Points on a hilly landscape, in no order, each with its height.
From any point a ball takes the steepest step (drop divided by distance) to one of its 4 nearest points. It stops when none of these is lower. Distance is the straight distance between rows; heights are no part of it.
j_239 height 15.8: [ 72   7  51 -24 -60 -25 -18  29  10 -66   0  -7   3 -26  34  35  50  47
 -43  63 -16   2 -47]
j_18 height 61.4: [ 50 -20  63 -25 -62 -11 -22  45 -11 -62  34  -7 -14  -1   3  25   3  29
 -39  57   9  11 -64]
j_484 height 45.9: [-17 -13  -2  29  27  25  14  12 -16  45 -18  -7 -38  22 -37  19   6 -24
  41 -65  22   3  41]
j_790 height 61.1: [ 37  23   1  14   1 -12   8  -9  18 -54  25  24  11  -1 -14  -3   0  46
 -21  39 -15 -25 -19]
j_976 height 35.2: [ 58   4  43 -20 -59 -45 -10  39  10 -31 -14 -14  28 -29  49  21  77  34
 -61  64 -17  -6 -35]
j_529 height 34.0: [-13 -16  -5 -14  -9   8  -2  -4 -26   6  24  -1  19   2  15  35 -51 -64
  23 -44  25  34   6]
j_681 height 21.1: [-95  73 -30   7   3 -24  18  -4  65  46   5   1  -1 -10  -1 -71  78  39
   6  16 -47 -52  26]
j_907 height 20.5: [ -1  29  -4  30  30 -11  10 -18  31 -16   1  32  12  10 -19 -23 -11  28
 -11  27 -49 -36  -4]
j_545 height 12.7: [ -4 -31  -8 -20  -5  23  -4  -6 -33  34  15 -13  13   1   6  18 -30 -83
  36 -47  27  17   4]
j_881 height 7.1: [-93  30 -19  21  28  14 -11 -13  41  44 -51   9 -33  10 -47 -90  51  20
  24   7 -64 -66  24]
j_180 height 13.0: [-11 -38 -49 -37  56  57  31 -27   8  84 -61 -36 -56 -10 -43   1 -13   8
  63 -57  56  -2  62]
j_395 height 33.7: [-17   5   6  78  32   9  11 -14  -9  11   7  16 -15  24 -25   1   2   1
  25 -37 -30 -35  24]
j_488 height 22.8: [ 38 -33 -20 -32 -15 -19 -18 -26 -42 -13  52 -28  46  -5  40  31 -57 -63
  -3 -39  31  56  -1]
j_534 height 54.1: [ 21  37  -4 -22  -5 -28  13   0  37 -29 -18  13  38 -22  26 -31  49  28
 -48  60 -23 -18 -16]
j_551 height 29.1: [  7 -48  -9 -26   5  31 -11 -15 -19  61 -34 -30  -7   8 -11  17 -16 -58
  58 -66  36  16  20]
j_178 height 11.9: [-109   71  -28   10   10  -22   14  -17   51   64  -11  -17  -11    3
  -26  -67   87   48   22   10  -65  -57   51]
j_819 height 7.4: [  9   7  14  38   6   2  15   5  12 -39  37  29  -9  19 -17   8 -22  26
   6   3 -13 -17  -2]
j_253 height 43.2: [-34   7  -4  74  70  25   4  -8 -19  50 -41  -4 -48  33 -42  -6  17   2
  21 -21  -9 -33  26]
j_27 height 20.6: [  8   3  16  24   3   2  10  17   4 -50  44  25  -7  22 -16  18 -37  23
   2  -3   0   1 -11]
j_683 height 24.0: [ 35 -58 -20 -25 -17  -4 -16 -39 -46  15  22 -39  32   3  29  31 -50 -74
  25 -44  12  29   9]
j_344 height 26.9: [ 19 -43 -15 -16  -4  12  -4 -26 -30  27   5 -27  26   2  18  22 -38 -81
  39 -58  26  22   9]
j_860 height 70.4: [ 21 -13   6 -19 -17   0  -1   8 -38 -26  42   6  15   2  23  31 -60 -39
 -16   7  40  71 -21]
j_372 height 42.2: [ 63   0  50 -24 -58 -25  -7  28   6 -61   6 -10  -1 -13  18  31  25  60
 -41  49  -5   7 -40]
j_967 height 18.1: [ 27  30  -3  -4  -6 -12   8 -11  30 -51  -6  20  27 -28  11 -15  26  34
 -41  52 -18 -17 -15]
j_612 height 51.8: [-10  50  -1 -31  -8 -28   2  21  45 -12 -26  24  32 -35  38 -32  56  44
 -50  47  -2 -19 -18]
j_893 height 14.3: [ 35 -55 -16  -8 -25 -14  -6 -26 -48  -9  44 -38  28 -15  37  24 -56 -61
   9 -30  31  49  -2]
j_112 height 44.2: [-62  52 -25 -16   4 -14  13   8  68   1  -8  25  21 -24  21 -58  46  36
 -14  27 -32 -38   6]
j_306 height 30.1: [ 26 -52 -24 -22  -7   2 -25 -44 -41  27  16 -38  24  -8  23  14 -37 -79
  34 -55  22  18  13]
j_304 height 30.6: [ 52   1  24 -14 -30  -9  -5   8   8 -66  33   6  -3  -8   0  14  -8  49
 -40  41   2   6 -23]
j_736 height 27.4: [-18  -2  -5  61  41  29   4   9 -22  45 -32  -8 -38  21 -33   7  16   4
  37 -41  -9 -14  54]
j_832 height 22.5: [-12 -44 -45 -57  38  55  32 -30   9  90 -64 -47 -38   9 -51   2 -20   2
  51 -48  54  -5  46]
j_287 height 13.4: [ 11   2  19  14  -6   8   6   4   9 -53  43  32  -6  16   0  15 -32  24
   2   8  18  28  -9]
j_299 height 35.6: [-60  56 -24 -13  -8 -18   9   6  64  12  -2  30  14 -13   9 -53  44  33
  -3  19 -36 -38   4]
j_507 height 60.7: [-39  51 -34 -28   9 -18   4   1  63  -3  -3  30  29 -24  21 -56  39  28
 -21  36 -34 -31   1]
j_891 height 34.2: [-21 -10 -19  60  79  30  10  -6 -26  51 -51 -13 -44  16 -42   3  23  13
  32 -25   3 -21  51]
j_710 height 4.7: [ 22 -35 -27 -15  -8 -13  -3 -27 -48   3  33 -18  32  -7  29  24 -56 -77
  13 -47  36  28  10]
j_16 height 24.7: [ 53 -32 -10 -31 -27 -22 -14 -22 -67 -49  61 -41  19  -2  47  51 -75 -44
 -48 -10  40  64 -23]
j_267 height 28.0: [ 12  22  -2  33  16  -8  18  -6  25 -32  17  18  10   0 -15  -7  -4  22
 -11  25 -31 -32 -11]
j_224 height 15.1: [ 61  14  22  -7 -21 -14  10  14  11 -56  13   5  -3 -10  12  13   4  60
 -39  60 -18   6 -19]
j_172 height 23.0: [-11 -40   1  -9   5  31 -14  -3 -27  41  -2 -16  -3   9 -14  15 -26 -63
  51 -65  33  27  21]
j_32 height 24.3: [ 13  -9  30  -9 -12   9   8  24  -7 -50  42  27   3   1  -8  22 -52  18
 -19  15  21  42 -38]
j_849 height 10.7: [-62  40 -19  -9  12  -4  -3   2  59  15  -5  27  24  -9   3 -62  31  11
   3  11 -43 -56   7]
j_263 height 49.8: [ 19  28   6  25   6  -9  11 -13  15 -46  29  28   4  10  -4   2  -9  46
 -20  21 -21 -20 -11]
j_432 height 77.8: [-29  -5  12  36   7  15  -1  10 -12   6  14   4 -15  16 -16  16 -14 -19
  43 -51  10   7  31]
j_856 height 39.4: [ 43   7  26   1 -16   0  14   9  19 -60  32   9  -9   6  -5  10   1  45
 -25  36 -19  -5 -19]
j_381 height 31.6: [ 60   3  46 -19 -60 -42 -19  38   4 -48  -9 -17  10 -43  42  37  78  41
 -53  67 -24  -4 -44]
j_510 height 33.1: [-17  44 -13 -14  17 -18  10  -2  55 -15 -12  33  29 -28   8 -48  30  26
 -29  40 -27 -40  -3]
j_554 height 42.3: [-71  19 -12  59  65  24 -16 -16   6  49 -63  15 -34  32 -38 -65  27   4
  21  13 -46 -52  22]
j_777 height 31.7: [ 69 -71 -26 -28 -35 -17 -34 -38 -53 -38  63 -55  23 -27  56  47 -82 -37
  -8 -49  34  50   9]
j_313 height 30.2: [ 49  24  29 -29 -29 -38   1  19  15 -42 -23   2  25 -27  40  -6  53  48
 -58  66 -17  -4 -36]
j_800 height 58.4: [-18  -4  17  27   3   8   5  12 -12   9  33  24  -4  20  -5  26 -37 -31
  33 -35  17  23  11]
j_439 height 25.7: [ 43  25   8 -19 -18 -24   0   9  26 -39 -12  -4  19 -29  20 -14  41  40
 -51  60 -18 -16 -27]
j_173 height 43.1: [ 38  25  18  -7  -6 -14   5  -4  18 -49  15  13   8 -14   0   4  15  44
 -28  44 -26 -17 -11]
j_658 height 22.7: [-77  50 -30  -3  -1 -16   2 -11  67  23 -12  13   7 -12  -2 -74  51  33
  10  10 -52 -57  19]
j_336 height 24.4: [-23  -7  -8  67  60  27   8   1 -15  56 -36 -15 -38  27 -39   4  10   6
  44 -30  -3 -17  46]
j_926 height 61.8: [ 16 -14  15 -10 -21   3   2  16 -17 -40  49  19  13  -2  11  37 -59 -32
 -17   7  45  54 -25]
j_784 height 37.4: [ -5 -15   5  -1  -1   3  -4   9 -17 -15  47  10  22   3  15  18 -52 -52
  14 -34  32  47  -4]
j_487 height 32.5: [ 45  28  34 -25 -34 -38  -3  21  21 -25 -29   8  29 -35  46  -7  69  29
 -70  68 -17   2 -22]
j_972 height 36.4: [  7 -49 -16 -21   1  20 -15 -26 -33  59 -20 -29   9  12  -8   8 -34 -74
  53 -50  18  12  22]
j_521 height 26.0: [ 27  -3  21 -25 -35   0   1  11 -28 -49  49   7   0  10   0  30 -58 -25
 -41  25  48  56 -50]
j_635 height 32.6: [ 41 -80 -31 -17 -20  -2 -26 -55 -40  19  19 -37  28  -7  22  17 -53 -62
  37 -50  13   9   8]
j_177 height 44.4: [ 12 -56 -53 -61  41  49   0 -43 -10  80 -64 -58 -28  11 -41   4 -29 -18
  51 -38  41  -6  28]
j_117 height 45.0: [ 37 -24 -10 -18 -20 -11  -1 -19 -48 -28  46  -5  34  -8  32  40 -74 -58
 -14 -21  39  66  -3]
j_489 height 26.5: [-78  67 -34   0  -3 -19   8   0  60  32   4  17  -2 -24   4 -62  69  40
  -2  16 -42 -55  23]
j_645 height 14.5: [-43   9  -7  42  43  12  -7 -16  25   9 -18  35   2  23 -25 -34  15   1
  13   5 -54 -57  -5]
j_396 height 47.8: [ 25 -58 -10 -23   0  20 -16 -42 -32  51 -24 -37  16   4  -9   9 -26 -78
  42 -53  16  19  14]
j_960 height 32.7: [-11 -34 -15  -9  14  36  10   2 -22  63 -28 -11 -18  11 -10  11 -13 -56
  58 -58  34  15  30]
j_640 height 45.2: [-79  67 -23 -19  -2 -31  21   3  62  15   7  27  17 -32  19 -62  70  57
 -13  14 -26 -36  21]
j_590 height 28.1: [ 62 -53 -19 -26 -37 -19 -28 -23 -72 -50  57 -52  10 -22  71  37 -88 -39
 -33 -23  35  67  -8]
j_900 height 64.0: [ 52 -12  70 -33 -69  -7 -18  43 -11 -57  35  -4 -16  -9   1  43  -2  25
 -35  54   7  30 -66]
j_730 height 27.7: [-95  43 -29   3   9  -2   2  -9  51  41 -29  21  -7   9 -13 -85  46  30
  26   9 -62 -60  14]
j_124 height 57.5: [ 59 -11  59 -28 -47 -13 -11  31   3 -55  23 -11 -18  -2   7  19  21  48
 -43  56   4  12 -44]
j_820 height 31.8: [-83  35 -22  13  12 -12   3  -9  61  34 -24  18  -2   3 -15 -65  38  29
  14  16 -65 -63  10]
j_575 height 42.7: [-55  12 -23  53  65  19  -6 -16  -2  49 -66  14 -25  27 -45 -51  22  -5
  23  14 -49 -55  16]
j_659 height 24.8: [ 59 -52  -6 -30 -42 -17 -19 -16 -61 -42  58 -47   6 -17  50  42 -76 -35
 -38 -15  42  71 -13]
j_350 height 57.2: [-25 -19  -3  14   0  16  -4  14 -17  22  10   0  -7  18   3  15 -25 -44
  43 -53  22  32  16]
j_806 height 29.3: [-10   5  14  44  11  -2  14  -7   3 -18  28  24  -5  22 -27   7 -20  19
  14 -17 -20 -11   8]
j_24 height 40.4: [-41  44 -25  -7  18  -7  -4   5  58  -7 -15  26  21  -9   7 -57  34  25
 -10  25 -44 -46  -4]
j_370 height 7.8: [ -2  30 -13  -3  22 -13   3 -12  43  -9  -9  29  32 -11  -5 -38  13  21
 -21  43 -43 -38 -11]
j_219 height 13.9: [ 28  -4  24   3 -16   3  14  15   4 -62  46  19 -11   7  -2  25 -26  33
 -14  16  10  18 -24]
j_374 height 54.3: [-65  32 -19   9  23  -1  -7   1  57  33 -34  32   0   5  -9 -62  27  11
  14  19 -67 -52   4]
j_851 height 25.5: [ 28   2  37  -8 -31  -1  -1  18   1 -70  41  15 -15  11  -6  18 -41  30
 -29  36  13  29 -23]
j_485 height 4.8: [-107   48  -25   -1   12  -13    4  -16   54   53   -9    7  -22    0
  -23  -76   74   28   24   12  -66  -61   40]
j_496 height 19.5: [ -7   1  18  17   1  -1  12  24  -2 -39  44  33  -9   9 -10  15 -42  12
   6 -11  18  27  -4]
j_862 height 27.1: [ 42 -15   6 -20 -28 -20  -9  -4 -60 -38  58 -16  14   5  33  48 -59 -45
 -61   6  41  75 -35]
j_468 height 25.8: [ -8  -2  12  33  -6   7   4  13  -6 -40  43  37   0  24  -6  17 -34   5
   7 -13  10  10   0]
j_210 height 36.2: [ -1   0  16   6 -15   7   1  16 -13 -46  45  25  11  27   2  26 -50  -8
   8 -26  31  40 -16]
j_189 height 35.5: [-20 -32  -1  -3   7  20   0   7 -21  54 -12 -11 -26  13 -12  11 -14 -46
  42 -70  32  20  27]
j_481 height 36.0: [ 65  13  40 -15 -41 -21   0  21  12 -62  16  -7  -3 -18   8  11  17  42
 -43  55  -5   1 -24]
j_155 height 22.9: [-15 -37 -44 -50  54  47  23 -11   1  83 -58 -38 -54   4 -48  -5 -14  -1
  65 -51  59   2  56]
j_48 height 57.4: [ -5   5  13  58  30   1   3 -21   3 -13  12  25  -6  16 -23   4  -7  17
   9  -4 -27 -30   3]
j_743 height 46.3: [ 67 -66   0 -35 -43 -19 -32 -33 -67 -49  73 -59   4 -26  64  23 -99 -27
 -25 -37  41  61   6]
j_541 height 21.6: [-30  37 -14   6  24 -13  -3 -13  36   0 -11  39  24  -4  -1 -54  22   9
  -8  34 -53 -55  -8]
j_796 height 49.9: [-44   5 -31  68  74  26   6 -15 -20  53 -67   0 -39  18 -31  -9  22   7
  24 -13  -5 -27  37]
j_805 height 20.7: [ 21  -3  33 -28 -40  -1  -8  28 -28 -53  46  15  -4  17  -6  37 -47 -12
 -42  35  45  69 -65]
j_135 height 47.1: [ 27  20  12  16   3  -3  19   8   6 -55  32  19   1   2  -7   9 -15  44
 -10  12 -11  -7 -10]
j_174 height 45.3: [-26 -16   4  25  38  27   9  15 -16  53 -35 -29 -51  21 -33  13   5 -14
  49 -69  38   3  50]
j_621 height 34.5: [ 46  15  31 -20 -36 -25  -2  21  17 -45 -13   1  23 -30  29   5  54  44
 -48  66 -20  -5 -22]
j_895 height 55.1: [-19 -27 -16   5  39  40  19  -3  -8  74 -51 -37 -56  12 -39  -2   7   1
  59 -61  36   8  50]
j_368 height 43.0: [ -9  -2   1   3  -6  10   6  11 -17 -12  28  18  21   6   6  15 -47 -45
  21 -37  29  46  -4]
j_951 height 32.4: [ 65 -35 -16 -35 -46 -31 -17 -21 -77 -39  64 -38   5  -3  46  47 -73 -38
 -61   2  50  68 -12]
j_120 height 34.7: [-29   3  -2  58  42  26   0  -7 -19  50 -34   2 -36  20 -39   5  27   6
  31 -27 -20 -19  32]
j_332 height 23.9: [-38  15 -11  63  48  20  -5 -12   7  17 -42  17  -4  18 -31 -25  17   2
  16  10 -47 -49   8]
j_919 height 14.0: [ -3  32  -9   6  13  -5   2 -14  31 -12 -11  24  25 -16   7 -33  24  29
 -20  32 -45 -40  -8]
j_194 height 10.2: [-22  25  -6  47  39   0  -1 -15  23   2 -14  27   9  23 -29 -24   3   6
  12   0 -46 -56   6]
j_968 height 67.2: [  8  33  39 -17 -54 -50  -9  67  10 -10 -33  18  24 -33  66   2  98  22
 -62  63   4   7 -53]
j_644 height 44.8: [ -2 -42 -19 -45  28  40   3 -11 -16  78 -59 -40 -36   8 -30  11  -8 -27
  59 -51  47   8  36]
j_268 height 44.0: [  5  -9  -2  -2  -5  14   1  14 -15 -24  52  17  11   8   9  29 -55 -36
  -2 -23  27  63 -15]
j_763 height 55.3: [ 51  -3  53 -26 -52   2  -8  34   3 -62  28   3 -10   8  -8  26  -2  38
 -39  52   6  28 -46]
j_841 height 26.8: [ 12 -38 -14 -17  -6   1 -13 -31 -39  29  19 -28  21 -12  19  32 -40 -68
  24 -45  14  26   5]
j_959 height 46.9: [ 22 -68 -30 -36  10  29 -13 -40 -42  68 -44 -43  -9   5 -17  12 -28 -60
  52 -50  23  11  18]
j_290 height 23.5: [-45  66  -4 -28 -21 -29  13  33  51  -3 -17  18  18 -43  36 -40  81  49
 -43  52   4   2 -17]
j_88 height 48.4: [ 48  20  48 -24 -54 -54  -2  45  -6 -17 -29   4  26 -37  49  21  82  22
 -62  62 -19  -3 -35]
j_492 height 18.8: [ 38 -48 -18 -20 -20 -13 -27 -52 -50  -4  29 -43  34  -8  34  25 -58 -62
   8 -50  26  27   6]
j_775 height 10.6: [  5  -6  17  -1 -16  -2  16  21   2 -55  48  23  -1  13  -4  25 -41  19
  -2   7  20  30 -16]
j_142 height 42.5: [ -9 -25 -19 -22  32  40   1  -4 -20  62 -48 -37 -36  13 -29   5   2 -23
  56 -69  42   6  45]
j_498 height 68.8: [ 62 -16  74 -29 -69 -11 -22  43  16 -66  21 -17 -12  -5   7  29  21  39
 -35  57  -7  20 -62]
j_903 height 26.3: [  2 -48 -57 -67  51  68  18 -45   3  95 -71 -45 -43  -3 -45  -7 -32  -2
  59 -49  49   0  42]
j_352 height 14.2: [-89  56 -27  10   7 -15   0 -16  59  40 -13   7  -5  -3  -3 -74  58  29
  11   8 -63 -55  19]
j_317 height 39.2: [-48  33 -26   5  20 -13  -6 -18  55   9 -20  36  13   1  -4 -63  26  14
   6  21 -58 -56  -2]
j_527 height 48.8: [  4 -11   2  -9  -3   0   6  -6 -34 -22  34  17  19  -3  18  32 -57 -54
  -5 -16  42  59 -19]
j_514 height 36.3: [ 30  31  38 -26 -45 -48  -7  35   5 -15 -29   3  28 -29  54  -1  84  25
 -62  64  -1  -7 -26]
j_190 height 44.6: [-59  16 -31  60  75  31  -1 -16   0  58 -76  20 -28  23 -38 -47  19  12
  17  11 -29 -41   3]
j_14 height 42.6: [ 11   2  19  -6 -25  -2  -1  18 -15 -52  49  23   7  15  -3  27 -48   2
  -4   2  33  48 -35]
j_133 height 35.4: [-57  17  -7  51  42  18  -6 -15  23  45 -47  30  -9  20 -34 -50  17   4
  13  15 -47 -57   8]
j_236 height 37.5: [ -2  11   4  47  18   3  15 -13   4 -22  28  26  -5  18 -17   4 -18  21
   8  -3 -24 -23   7]
j_266 height 38.1: [  6  43   7 -37 -30 -34   2  33  26 -21 -25   5  35 -35  42 -34  67  32
 -54  57   0  -7 -27]
j_486 height 52.0: [-16 -15   2  10  -9  14   4   8 -11  13  29  12  10   9   5  27 -45 -51
  41 -52  21  33   5]
j_848 height 28.6: [  1  43  17 -27 -42 -43   1  33  20 -21 -34  10  25 -38  53 -18  85  37
 -62  62  -1   2 -29]
j_252 height 61.9: [-33  55  -8 -32  -5 -18   8   2  61  -4 -15  29  25 -28  32 -52  50  35
 -28  49 -10 -15  -6]
j_500 height 38.3: [ 18 -55 -21 -20  -2  12  -8 -22 -35  45  -9 -28  13 -16   2  18 -32 -82
  45 -65  24   9   6]
j_661 height 13.1: [  8 -30  -6  -4 -13   7  -2 -20 -38  10  18  -4  27  -6  17  31 -48 -77
  22 -39  25  37   4]
j_388 height 50.2: [  4  51 -21 -28   3 -22  10   7  46 -25 -21  20  28 -30  28 -36  33  35
 -36  50 -29 -25 -11]
j_157 height 42.9: [ 21 -61 -32 -50  13  31  -9 -40 -15  71 -52 -48 -16  10 -26  10 -28 -55
  51 -53  43  -1  18]
j_345 height 55.2: [-29  44 -24  -5   1  -9  11  -7  60  -3 -15  33  32 -22  16 -47  28  20
  -9  38 -38 -37  -9]
j_169 height 19.2: [ 39  30   2 -10  -7 -16  10   5  35 -43  -9  12  17 -22  14 -10  29  40
 -39  53 -36 -27 -16]
j_714 height 36.7: [ 51  14  33 -26 -43 -43  -4  26  -2 -38 -18  -3  18 -26  39  11  63  40
 -60  62 -14  -8 -36]
j_868 height 18.9: [ 37  -8  14 -25 -40  -4 -13   9 -47 -37  48  -4  10   1  31  48 -51 -29
 -51  35  41  79 -55]
j_440 height 19.3: [ 17  36  -4   7  11  -5  12 -18  29 -30   7  21  22  -7  -6 -19   7  26
 -15  39 -38 -27  -7]
j_378 height 24.1: [-96  64 -21   6   3 -26  19  -5  55  36  -2  13  10 -20 -10 -69  72  40
   1  13 -46 -46  25]
j_573 height 49.2: [-66  70 -25 -24 -12 -25  25  18  71   6   2  15  26 -32  31 -49  70  52
 -27  29 -13 -28   2]
j_383 height 23.7: [ 56 -66 -23 -15 -39 -12 -25 -49 -54 -30  54 -35  30 -13  43  35 -70 -49
   4 -43  24  30   8]
j_726 height 39.5: [ 66  -9  55 -21 -83 -26 -22  44   6 -62  10 -23  -8 -34  23  45  47  43
 -34  60 -19   1 -47]
j_250 height 42.8: [  3  -3   9  -5  -3  -2   5   3 -14 -24  43  17  18   2   3  28 -55 -34
   1 -17  29  48  -4]
j_729 height 16.8: [ 52 -40 -17 -17 -35 -27 -19 -33 -60 -36  60 -37  16 -15  48  32 -77 -46
 -27 -28  31  60  -2]
j_584 height 9.1: [ 16  37 -12 -20   6  -9  -1  -9  27 -34  -3  20  25 -22  17 -23  17  34
 -30  44 -33 -32 -13]
j_357 height 30.3: [-37  36 -18  14  25   2  -2  -5  48   4 -20  35  20  -6 -12 -52  12   2
   2  28 -62 -52  -2]
j_291 height 56.4: [-27   0 -24  31  59  42  27   1 -14  63 -53 -36 -59   5 -42   9  14  13
  46 -49  32 -14  71]
j_165 height 5.0: [-18  52   9 -26 -36 -33  15  37  33 -16 -30  19  10 -34  51 -27  86  43
 -45  61  11   2 -17]
j_649 height 32.1: [ 21   8  10  15  -3  -4  10   3  25 -54  33  29   3  13 -13  -1 -14  30
  -8  16 -30  -5 -14]
j_229 height 37.9: [-12  -5  -3  58  14   0   5   4  -5   2  20  16 -20  26 -19  17  -8   5
  21 -36 -13 -18  14]
j_198 height 39.9: [-74  18 -19  24  46  13 -20  -8  30  41 -53  27  -5  22 -33 -74  16   6
  16  21 -62 -52   3]
j_91 height 45.8: [-26   0  -4  67  55  19   8 -14  -8  30 -33   5 -29  31 -48  -4  13   0
  24 -19 -33 -40  25]
j_342 height 40.7: [-19 -34 -28 -23  46  59  18  -4 -17  72 -60 -35 -61  10 -47   1   9   5
  57 -55  50  -2  58]
j_170 height 38.9: [ 10  30  29 -25 -36 -47   5  38  21   2 -39   2  21 -42  57  -9  85  34
 -66  68   5   7 -31]
j_324 height 51.3: [ 42   1  57  11 -78 -79 -22  73 -22 -23 -23  -5  49 -49  74  33  89  16
 -54  60 -15   5 -55]
j_986 height 44.9: [-16   6   9  45  11   4  21  -2  -3 -11  15  16 -10  22 -19  13 -15  11
  18 -29 -19 -27  12]
j_613 height 35.0: [ 24 -25 -12 -13  -6 -14  -3 -21 -46 -14  45 -17  33   1  29  28 -54 -59
 -16 -29  36  53  -2]
j_52 height 54.0: [-22  -8  -8  38  47  26  10   1 -21  62 -42 -24 -41  14 -36   9  26   0
  52 -57  31 -10  64]
j_207 height 48.2: [-41  10 -10  77  70  22  -8 -13  -6  50 -52   4 -36  28 -43 -21  22  -4
  15  -1 -20 -33  29]
j_793 height 34.1: [  0 -35 -37 -56  48  51  15 -18  -7  84 -65 -38 -37  12 -45   4  -9 -14
  58 -51  47   6  40]
j_228 height 55.4: [ 43  -6  46 -27 -59  -1  -5  38  -3 -59  37   8 -10  13  -3  35 -29  26
 -46  45  26  31 -64]
j_925 height 46.1: [-17 -39 -20 -34  25  47   8  -5 -16  75 -51 -52 -38  16 -39   0  -5 -16
  54 -66  42   4  41]
j_329 height 40.5: [-15 -30 -13   0  14  39   3   1 -22  69 -36 -38 -37  19 -27  24  -4 -30
  58 -60  29  -1  42]
j_989 height 43.5: [ 24  -9  44 -19 -36  -3 -10  33  -1 -65  45   9  -2   5 -10  20 -27  21
 -30  41  24  41 -43]
j_937 height 29.2: [  3 -23  -7 -13  -2  -2  -7  -7 -39 -15  38  11  37  13  14  24 -52 -67
  24 -43  35  42  -7]
j_756 height 33.6: [ 65  -9  57 -14 -67 -47 -23  44  -6 -48  11 -27  11 -46  38  38  66  57
 -49  60 -23  -1 -43]
j_675 height 49.1: [ 59   0  54 -19 -46   1  -4  28   8 -66  24  -9 -10  -8   0  31   5  44
 -35  52  -8  13 -41]
j_944 height 61.3: [ 43 -17  58 -29 -56  -1 -21  45 -14 -52  43  -4  -9  13 -11  42 -23   3
 -46  51  20  51 -72]
j_653 height 28.3: [ -3   5  16  15  -2  14  12  17  -2 -27  44  24   3  18  -2  26 -42 -12
  19 -17  15  34 -12]
j_35 height 24.5: [ -6  19  -3  53  30 -10  18 -11  17 -18   4  31  10  22 -10 -14  -4  16
   9   3 -46 -43  -9]
j_104 height 42.4: [-20 -17  -6   7  31  35   8   3 -24  56 -30 -22 -39  24 -31   8   5 -19
  46 -62  29   7  52]
j_249 height 35.3: [-53  27 -30  30  21   3  -7 -12  40  14 -25  33   3   6 -13 -61  17   8
  10   7 -64 -62   6]
j_17 height 25.2: [ -3   0  11  39   0   7   6  -3  10 -35  27  23   1  17 -21  17 -22  12
  12 -14   3   3  -2]
j_448 height 56.2: [-31 -20   9  35  13  19   2  14 -17  29   9   1 -40  23 -20  16  -6 -21
  51 -67  17  14  34]
j_808 height 36.6: [  4 -51 -18 -41  16  29 -11 -24 -29  64 -35 -36 -17  10 -22   4 -16 -55
  54 -52  46   6  27]
j_773 height 31.9: [-92  21 -15  26  41   6 -11  -8  36  43 -51  24 -20  25 -40 -71  32  11
  29  13 -59 -57  12]
j_479 height 44.5: [ 37   3  53  -5 -59 -62 -14  54  -3 -18 -20   6  46 -45  66  15  86  25
 -63  72 -21   0 -45]
j_461 height 15.7: [ -7  26  -8  40  33   1  10 -18  21 -13  -1  23  17   8 -13 -18  -1   8
  -6  13 -49 -44  -4]
j_587 height 47.0: [-12  -7  -6  31  44  17  11   7 -22  53 -24 -26 -43  30 -37   7  16  -6
  40 -53  25  -7  54]
j_920 height 34.3: [ 16 -11  25 -21 -28  13   0  27 -22 -44  56  26   7  14   2  39 -49 -17
 -26  17  45  69 -50]
j_422 height 64.8: [ 39 -68 -16 -27  -3  10 -32 -47 -46  30  -8 -47  12   4  -3  24 -35 -74
  25 -54  22   1  13]
j_700 height 47.6: [-42   6 -14  73  67  33 -17  -6  -5  46 -62   9 -24  41 -41 -34  10  -1
  19   8 -39 -43  25]
j_87 height 23.8: [-18   0   3  59  22  12  11   6 -17  19   4   9 -35  24 -22  12  -2  -7
  33 -43  -7 -14  41]
j_662 height 25.6: [ 57 -22  20 -31 -39 -21 -16   8 -65 -46  60 -24   8   5  20  50 -67 -40
 -62  20  40  85 -49]
j_707 height 22.6: [ 37  29   5  -6  -1 -13   4  -6  28 -45   0  19  36  -7   6  -7  12  45
 -39  43 -28 -22 -11]
j_115 height 31.0: [ 35 -38  -8  -8 -25 -13  -2 -22 -45 -20  48 -23  28  -8  32  34 -74 -53
 -27 -10  38  66 -19]
j_515 height 32.0: [-28  -8   1  57  22  29  15  10 -24  30   3   0 -32  31 -25  28   1 -12
  41 -63   3  -1  40]
j_922 height 10.1: [-22 -12   3  70  49  20   8  -1 -15  37 -15   1 -42  29 -36   6   4  -1
  27 -48   1 -23  36]
j_387 height 46.2: [-37   4 -25  55  83  44  17  -6 -28  69 -55 -17 -59  18 -43   6  25  15
  42 -40  20 -10  62]
j_833 height 8.9: [ 37 -20  37 -31 -48  -7 -26  19 -48 -48  45 -16   8  14  14  54 -50 -26
 -54  42  49  68 -67]
j_483 height 35.9: [ 57  23  22 -12 -27 -20  -2   0  19 -52   0  -1  12 -14   7  -4  28  55
 -50  56  -6 -14 -26]
j_274 height 48.1: [  3 -53 -31 -44  24  44   3 -25 -13  80 -64 -43 -32   1 -33   9  -6 -36
  50 -51  54   4  42]
j_447 height 17.4: [ -6  11 -10  69  45  10   5 -20   1  18  -1  26   4  29 -23 -17   0  -5
   9  10 -48 -44  10]
j_80 height 24.6: [-11  -4  13  29   4   8  11  14  11 -27  37  31 -17  12 -14  16 -34   3
   7 -36  11  17   5]
j_676 height 43.3: [ -9 -32 -15 -27  22  36   0 -14 -23  77 -45 -40 -26   6 -31   9 -20 -39
  55 -65  36   5  36]
j_433 height 36.5: [-78  62 -29  -5  -4 -23   6  -3  81  24   6  19  13 -29  18 -56  62  32
  -1  20 -31 -45  18]

Call two points neighbours if one is among the 4 nearest of the other. Go from one point of each pair to the other, from neighbour to neighbour, staying as low as possible. Name the highest point that can't be avoided.
j_881 / j_584: j_133
j_194 / j_165: j_514
j_819 / j_922: j_229
j_370 / j_194: j_907
j_180 / j_775: j_644
j_881 / j_224: j_483
j_485 / j_239: j_714
j_729 / j_775: j_14
j_370 / j_584: j_919
j_819 / j_775: j_27
j_729 / j_710: j_383
j_485 / j_849: j_658

Where does a ball stop that starts at each point below?
j_944: j_775
j_422: j_710
j_700: j_194
j_527: j_710
j_190: j_194
